Each row is a point on a tangle of strands that fork and nearly touch. The rows are in no order.
(in the rows, 128 means zero)
Two points are linked if the straight distance between their rows is under 99.3. Some points are linked to none.
(170): [165 136 129 133 129 109  95 142 136 149 167 121 153  84 146 115 191 150
  86 138  96]
(557): [140 131  90  74 166 152 154  92 155 122 107 178 139 114 126  91 129 102
  98 180 123]
(885): [112 118 128 115  89 143 123 138 121 124 113 176 111 122 100 123 122 113
 136 130 133]
(1029): [141 111 109  96 169 121 133  88 151 136 129 177 128  91 150 112 168 130
 102 180 114]
(697): [173 151 132 173 127 120 160 158  71 108 165 106 118 128 130 164 134 104
 192 105 168]
(801): [150 109 150 137 131  86 139 112 128 182 171 159  93 124 163 134 181 138
 143 112  71]
(236): [179 127 139 159 145 112  65  54 146 122 166 196 114 123 122 211 155  88
 130 104  74]
(103): [181 134 112 148 152 106 163 103 107 175 144 182  94 109 151 167 120 137
 194  85 101]
(975): [144 157 187 125 151 144  70  92 157  97 116 142 166  95  79 161 141 106
  80 129 134]
(1082): [ 91 137 137  95 127 201 144 140 160 124  87  83 150 146  93  93  93 100
 116  78 124]
(417): [ 92 106  97 168  81 107 129 183 125 129 170  61 101 186 178 139 136 123
 161 120 155]
(335): [118 110  78  83 150 161 180 112 147 133 105 158 116 144 142  85 112 122
 126 164 123]
(1107): [147 107 103 166 131  95 177 135  95 170 165 170  90 131 165 145 136 138
 202 104 124]
(234): [154  96 127  97 153 108 124  57 131 152 146 208 113  88 144 158 185  87
 107 127  61]
(305): [152 105  81 121 153 117 155 138  96 124 141 130 124 106 175 103 137 158
 105 188 135]
(494): [161 124 139 104 141 142 121 110 147 164 159 134 135  96 128 124 172 113
  90 123  78]
(1045): [ 59 112 108 111 117 161 122 137 182 119  89 132 130 161 118  87  98 142
 131 143 150]
(1134): [110  72 125  98 156  73 162 123 132 174 145 110 142  95 178  92 188 148
  90 166 102]
(23): [140 119 129  89 173 163 133  60 195 155 129 147 119 140 116 143 132  88
 106 132  76]
(136): [170 146 165 132 169 133 115  68 154 135 138 139 110 123 122 176 145 121
 134 123 100]
(89): [164 176 149 162 159 150 141 100 118 115  98 146 111 157 115 152  59 151
 177 102 141]
(907): [134 146 168 135 133 175 151 138 100 102 116  84 123 130  98 133 103 106
 142 104 156]
(1026): [ 60 100 149  76 100 144 144 158 138 137  84  60 132 112 101 128 146 116
 126  90 138]
(1141): [103 116 112 112  85 107  99 162 104 112 130 102 136  83 121 123 156 131
 104 150 152]
(1093): [148  76  77 140 123  97 187 150  66 150 150 126 102 145 196 124 128 158
 142 144 117]
(427): [ 77 122  79 148  74 135 103 160 108 100 135  46 108 178 177 133  74 129
 124 133 172]
(1034): [ 89  80 107 129 133  92 137 141 154 165 169 110 123 118 167  94 170 153
 122 164 133]
(1021): [163 170 152 158 156 113  76  96 137  87 128 168 136  94 124 155 164 142
 119 162 140]
(154): [ 88 158 166 120 123 170 113 145 143 105  81  73 174 153  79  92  64 122
  97  76 139]
(396): [ 72 116 141 139  95 121 102 172 166 147 125  62 140 153 127 118 134 161
 138  91 133]
(230): [127 139 104 158 105 128 121 150  78  78 145  83 116 136 137 131  92 115
 139 154 182]
(551): [ 97  58  80 102 111  92 132 173  99 164 165  74 168  80 168 113 163 128
  74 149 129]
(1133): [ 61 123 109 140  88 123  95 155 149  95  98 103 124 166 121 105  77 160
 130 147 169]
(1228): [161 142 116 108 180 159 176  99 117 113 113 125 113 103 130 126 119 124
 143 158 145]
(387): [167 157 139 162 108  94  87 159 130 124 170 139 139 117 135 139 186 134
 125 133 118]
(371): [164  87  92 117 173 122 154 116 103 135 144 174 147  85 169 101 166 138
  88 189 121]
(679): [116 136 129  73 114 146 138 103 145 122  78 175 111 124 100 126 128 112
 129 137 105]
(282): [106 138 149 120  80 126 115 157 129 125  96  99 114 145 116 129 126 160
 135 107 122]
(1105): [145 169 137 150  79 116 101 168 106 105 120  93 127 143 120 116 117 155
 123 122 130]
(1173): [180 140 116 168 126 104 116 138 105 132 176 191 127 102 140 145 176 120
 153 130 122]
(241): [140 148 104 116 125 114 103 133 155 127 113 140 126 121 138  95 127 176
 104 175 111]
(863): [ 89 100 103  74 131 142 185 133 156 149  86  96 104 157 162  92 139 148
 127 115 102]
(395): [136 110 154  69 138 138 179 102 114 162 112 130  99 102 129 137 171 106
 129 106  85]
(1036): [157 140  92 121 124 172 167 133  85 116 122 136 119 124 126  85  77 110
 134 128 118]
(829): [129 120  60 102 131 167 194 131  78 100 106 100 103 139 159  88  63 109
 130 139 139]
(325): [ 96 131 148 125 127 169 143 140 105  81 107  52 141 130  98 115  80 100
 116 119 182]
(1158): [114 126 159 119 130 179 133 139 148 135 128  98 135 128  93 121 122 107
 126 100 134]
(205): [ 46 111 160  99  97 134 106 162 136 119  87  72 165 112  81 136 122 121
 115  94 169]
(1028): [ 93 113  94 116 135 117  88 162 177 169 153  89 181  98 126  93 142 152
 102 143 127]
(584): [ 92 135 170 162 102 145  92 139 176 135 117 153 133 195  98 132 100 153
 137  95 124]
(483): [126 110 124 114 178 130 192  92 130 139 118 127  86 119 155 133 137 141
 178 147 138]
(326): [132 103  97 171 108 134 167 163  95 149 171 142  93 162 156 126 122 124
 191 106 136]
(1032): [140 137 156 115 158 193 126  74 176 134 117 144 125 153  91 148 100  86
 119 105  98]
(228): [147 173 143 132 121 177 139 114 104  98  85 154 119 151  90 101  43 108
 143  95 116]
(178): [ 89 122 111 184  96 126 116 169 121  95 150  55 116 207 164 146  95 126
 162 124 188]
(1232): [146 155 151 165  80  63  97 175 110 112 157 150 129 139 128 157 186 129
 164 127 141]
(882): [174 144 103 138  96 141 136 158  70 113 148 143 119 115 129  98 106 118
 124 126 113]
(992): [109 119 166 133 151 110  91 109 182 154 160 127 139  96 113 133 184 120
 118 139 128]
(464): [161 171 166 178 132 114 141 144  78  79 134  93 135 153 115 165 114 129
 170 120 187]
(986): [150 109 143 135 151 103  82  53 156 140 179 188 114  93 139 172 193  88
 107 126  70]
(904): [ 87 161 186 149 136 122  84 140 146  95  97 101 195 151  76 117  73 157
  76 123 174]
(26): [107 125 123 155 110 118 104 173 154 131 163  64 144 139 132 117 134 139
 130 132 154]
(1123): [135 154 155 141 117 142  69 126 184 147 137 123 154 143  95 131 118 141
  96 107  92]
(522): [198 169 136 168 145 121  79  76 133 119 149 203 121 132 116 193 123 113
 144 105  98]
(275): [ 93  99 144  64 104 129 163 135 127 161  99 103 115 103 117 120 168 116
 118  99  97]
(376): [177 153 103  85 128 126 139 108 103 124  91 176 115 105 138 113 124 153
 104 146  81]
(733): [172 159 166 138 170 129  71  64 149  98 124 155 135  98 116 184 164 118
  98 140 110]
(432): [116 107 140 137 151  88 165 112 118 143 146 106  81 120 171 133 170 158
 172 148 140]
(250): [ 67 152 174 153 127 140 102 159 117  89  94  62 196 169  81  97  46 135
  81  77 172]
(1225): [104  88  75 107 130 161 190 131  82 112 121 106  93 131 152 123 101 104
 154 142 162]
(433): [152 161 183 178 136 125  90 122 139 108 145 164 148 146  92 171 130 119
 135 123 153]
(460): [ 64 119 176 136 120 149 126 146 126 100 100  65 154 144  93 141 103 121
 118 105 194]
(1159): [ 97 154 142 170  74 116  96 176  86  74 127  74 147 179 110 128  74 116
 121 112 180]
(1023): [150 184 152 171  94  84  77 178 110  81 139  85 161 135 117 136 145 146
 115 138 159]
(641): [122 156 148 172 132 123  84 155 173 123 150  85 168 151 111 116 120 156
 115 142 158]
(344): [120  85  96  53 129 124 178 133 137 178 102 147 155 129 147  83 154 120
  72 134  74]
(24): [124 112 121 155 124  79 135 147 113 123 171  83 107 126 167 141 174 146
 154 164 167]
(778): [172  93  96 147 122 108 145 134  78 152 167 207 126 101 159 125 156 127
 133 138 102]
(1005): [155 148 151  97 148 137 157  79 108 129  83 166  93  98 112 171 130 117
 163 109 112]
(87): [149 161 159 140 141 187 117  84 142 112 111 176 130 162  76 131  53  88
 128  99 111]
(1008): [125  64 106  84 133  93 162 154  95 165 131  93 161  87 168  97 175 137
  68 150 103]
(525): [184 115  88  97 154 113 183 102  86 150  99 204 116 108 163 126 118 149
 130 136  78]
(1084): [138 132 124 108 111 149 101 134 164 164 135 137 139 122 114 105 130 133
  92 111  81]
(1080): [151 149 122 148  82 138 104 146  88 103 134 190 124 115  96 120 107 108
 140 121 131]
(967): [147 172 160 179  89  66  94 180  96  72 138 132 157 161 117 165 147 130
 149 136 171]
(131): [ 83 119 193 147 142  95 108 117 178 145 141  97 127 129 118 143 176 140
 145 130 154]
(856): [143 137  92  71 123 116 125 122 142 138  98 148 139 105 144  88 144 161
  69 164  83]
(850): [108 137 188 145 126 141  74 100 188 135 111 151 145 183  84 163 103 141
 101 102 100]
(1038): [158  99 152 108 151 103 156  65 124 179 158 173  92 102 153 153 176 105
 133 100  52]
(1006): [105 160 163 134 119 177 120 130 114  90  91 124 149 162  71  78  44  94
 104  89 135]
(837): [184 164 111 145 175 146 144  96 107 111 127 162 116  94 132 136 101 131
 158 144 142]
(318): [ 82  73  99  95 106 145 164 153 110 135 128  95 110 117 142 107 137 105
 123 136 142]
(595): [179 167 119 176 157 107 131 120  92 109 132 166 115  94 133 165 118 137
 186 125 167]
(900): [132 127 180 101 154 136 145  79 145 144 113 126  97 114 119 161 158 111
 141 111 100]
(94): [101 111 117 115 129 149 145 132 176 162 116 120 102 165 146  97 125 160
 138 115  93]
(1071): [161 117  92 165 127 101 131 166  99 119 193  98 132 118 173 122 166 125
 125 164 159]
(849): [ 63 114  90  51 130 114 112 144 165 150  91  93 187  73 101  98 147 122
  98 145 140]
(506): [ 74  64  83 112  92 106 132 168 106 152 169  67 126 108 159 124 156 107
 109 140 150]
(179): [122 156 170 104 119 151  90 110 136  96  89 161 154 102  70 131 111  96
  87 134 138]
(938): [ 83 115 128 150 115 150 119 131 176 138 122 149 109 174 120 113 111 154
 158 123 133]
(1217): [154 159 136 183 158 114 142 116 116 123 120 154 114 148 125 171  91 150
 208 110 174]
(350): [152 158 132 138 144 115 102 119 130  97 118 134 122 104 133 121 142 161
 120 175 143]
(828): [ 88  94 108 124 123 125 108 142 179 153 152 138 136 117 127  94 146 137
 122 161 138]
(333): [107 133 180 169 104  63 101 157 152 132 159 108 128 150 128 151 188 142
 160 128 146]
(1013): [193 189 156 172 157 120 106  79 122 116 113 179 125 147 107 187  74 136
 158  90 115]
(855): [162 105  70 150 114 101 156 166  54 125 178  88 121 136 202 128 128 134
 113 164 141]
(1103): [123 110  83 160  94 149 144 176 107 133 171  99 110 168 161 107 105 126
 147 119 139]
(81): [165 145 118 117 150 113 144  75 113 152  99 205  90 102 129 184 104 133
 180  92  98]
(53): [ 92 147 139  76 115 149 106 115 177 118  69 153 151 132  78 107 103 111
  97 130 122]
(311): [162 135 138 151 140 173 159 138  87 123 160 119 116 110 110 138 125  93
 161 106 151]
(998): [144  87  79 104 136 112 200 122  82 155 104 169  95 134 175 119 114 159
 154 135 100]
(57): [155 134 112  73 164 145 128  44 167 131 100 188 109 133 112 164 122  85
 115 131  75]
(734): [117  88  67  81 135 156 203 141 123 145  94 131 117 165 166  74 105 135
 115 140 101]
(202): [ 44 112  93  98 121 107  82 157 174 151 114  72 190  93 107 109 125 155
 121 137 149]
(249): [113 159 166 168 130 134  96 143 144  91 114 112 158 159  96 121  88 152
 116 143 174]

A fork is a point with three links. Follow the links from the first point to the second and name the forks in between, in order.
(494); (205) => (387) (1232) (154) (907)
(1158); (1217) => (907) (900) (733)
(94); (311) => (938) (387) (1232) (154) (907)
(250); (992) => (1232)
(1045); (371) => (938)
(849); (900) => (733)
(417); (282) => (900) (907) (154)

Follow the links from the first point to the second, and from the first to the third. Name the last point that the two ways share.
(1082); (179); (350) => (733)
(551); (1006); (417) => (900)
(697); (483); (850) => (907)
(228); (856); (94) => (154)
(57); (904); (395) => (154)
(506); (427); (907) => (900)
(464); (81); (387) => (907)
(1006); (1080); (241) => (733)

A fork is a point with three links, a tip a point with one. Leave the first point through the second and follow the links. Name the first fork or tip that comes.
(1093); (998) => (733)
(975); (179) => (849)
(1217); (89) => (801)
(427); (178) => (900)
(305); (371) => (938)
(967); (1023) => (154)
